A landscape with many valleys, sampled at points; each row gives a point and its height.
From any point a ball rolls to the lowest of the 6 points nearest to it. It stops when none of these is lower. Distance is the straight distance between rows; heights are no part of it.
J331: [ -1 -28 -39   9  -8 -10  -6  -4  15  12  -7  -3  20  -3]  h=256
J323: [ 11 -15   5  -9   5   2  -2  -1  14   6  -3  -6   0   7]  h=528
J493: [10  5 20 -2  0 -2  2  9  6 -1 -7  4 -6  3]  h=713
J617: [  5 -25 -27   1  -4  -8  -5  -6  20  19  -8 -11  13   4]  h=341
J6: [  4 -14  -2   1 -19 -13   3   5   4  13  -5   8  22  -4]  h=185
J109: [  3 -20 -22  13 -18 -16  -3   6  -1   4   2  11  29  -5]  h=160
J15: [  2 -23 -25   9 -16 -13  -6   2   3  10  -1   6  28  -4]  h=115
J498: [-17  24   6  -2  12  12   2  -8 -18 -13   8   0 -16  -3]  h=168
J396: [13 -8 11 -8  6 -1 -2  2 10  4 -4 -3 -3  6]  h=590
J296: [  5 -19  -9   3 -17 -12  -2   1   7  15  -4   4  22  -1]  h=184
J608: [  6 -23 -20   2  -9  -9  -5  -2  14  18  -7  -5  18   1]  h=251
J60: [ -3   7   7 -10  21  11  -3  -4  -5 -12   6  -2 -16   1]  h=396
J451: [ -2   5   2 -13  23  11  -2  -8  -6 -13   7  -2 -16   1]  h=40
J967: [  9 -23 -18  -1  -6  -7  -4  -4  18  18  -6  -8  13   2]  h=313
J681: [  2 -23 -32  16 -17 -15  -8   6  -1  -2   2  12  28  -4]  h=246
J392: [  3 -23 -24   4 -13 -12  -6  -2   9  15  -5  -1  22  -3]  h=186
J982: [  3  17  19   4   5   3   4  12  -4 -12  -2   4 -16   2]  h=612
J704: [  1  27  20   8   2   4   5  14  -7 -14   0   3 -20   0]  h=502
J531: [  9   5  22  -1  -6  -7   5  13   7   0 -11   7   0   0]  h=596
J792: [-22  40  12  12 -12  12  14  -2 -22 -13  16  -2 -22  -4]  h=213
J609: [  4 -16  -6   9 -22 -18   2   7   0   8   2  12  28  -6]  h=171
J190: [  7 -21  -6  -4 -11  -7  -2   0  13  18  -7  -1  17   1]  h=229
J160: [-11  13   3  -9  19  13  -2 -10 -13 -12   7  -2 -17  -2]  h=249
J277: [-26  26  -3 -12   9  15   2 -23 -19  -3   4  -3 -13  -2]  h=198
J302: [14 -9 12 -7 -3 -4  0  3 12  8 -7 -2  3  4]  h=463
J23: [-18  35  12   9  -2  12   8  -3 -21 -14  12   1 -19  -3]  h=191
J335: [  2  14  14  -2  13   8   0   4  -5 -12   3   0 -15   2]  h=354
J173: [-24  28   4  -1   5  13   6 -13 -23  -9   7  -1 -14  -3]  h=175
J227: [  8 -12   7  -1 -15 -12   4   6   7  11  -7   4  16  -4]  h=223
J973: [ 14 -18   0 -10   7   2  -3  -2  15   6  -1 -11  -2   8]  h=505
J440: [ 11 -13   1 -11  16   5  -4  -4  11   0   5 -10  -7   6]  h=26
J494: [ 12 -16   7  -5  -4  -5  -2   2  13  11  -7  -3   7   3]  h=370
J34: [ 8 13 23  0  1 -1  5 14  2 -6 -7  5 -9  1]  h=756
J986: [ -5  21  12   1  12  10   2   0 -14 -15   6   1 -18   2]  h=75
J411: [  0  11  10  -5  17  11  -1  -3  -8 -13   5  -1 -16   2]  h=285
J391: [ -1 -29 -44  10  -4 -10  -9  -3  18  13 -10  -6  21  -3]  h=272
J595: [  5  13  18  -1   9   3   2   8  -2  -9  -2   2 -14   4]  h=559
J497: [ -9  34  15  12   1   9   8   6 -17 -16   8   2 -20  -2]  h=257
J696: [ 11 -20  -6  -7   1  -2  -4  -4  19  15  -4 -10   6   6]  h=378
J341: [-27  35   8   3  -4  14   9 -12 -23  -8  13  -2 -16  -2]  h=177
J232: [-21  17  -4 -14  18  14  -1 -21 -16  -8   6  -3 -15  -3]  h=280
J420: [  1 -26 -34   8 -11 -12  -8   1   8  11  -4   2  25  -3]  h=114
J485: [  4 -18 -12   9 -20 -16  -1   6   1   8   0   9  29  -5]  h=159
J273: [  9   1  20  -2 -11 -10   5  12   8   5 -10   8   8  -4]  h=435
J586: [  8   1  12  -6  13   6  -2   3   2  -6   0  -3 -11   4]  h=608
J479: [  4  -3   2 -12  23  11  -3  -7   2  -8   7  -7 -14   1]  h=660
J784: [ -5  26  14   6   6  10   4   7 -13 -15   4   2 -20   1]  h=232
J858: [-15  29  11   5   5  11   7  -2 -19 -15   9   1 -19   0]  h=174

For each start below, name the point where the ball stops.
J696 -> J420
J586 -> J451
J23 -> J986
J6 -> J420

Call two points neighbours if one is among the 6 nearest of the other. Go from one point of each pair to the other, from neighbour to neighbour, staying as low as possible. Name the highest point that can't be avoided.
J451 / J440 -> J531
J451 / J986 -> J160
J440 / J420 -> J696
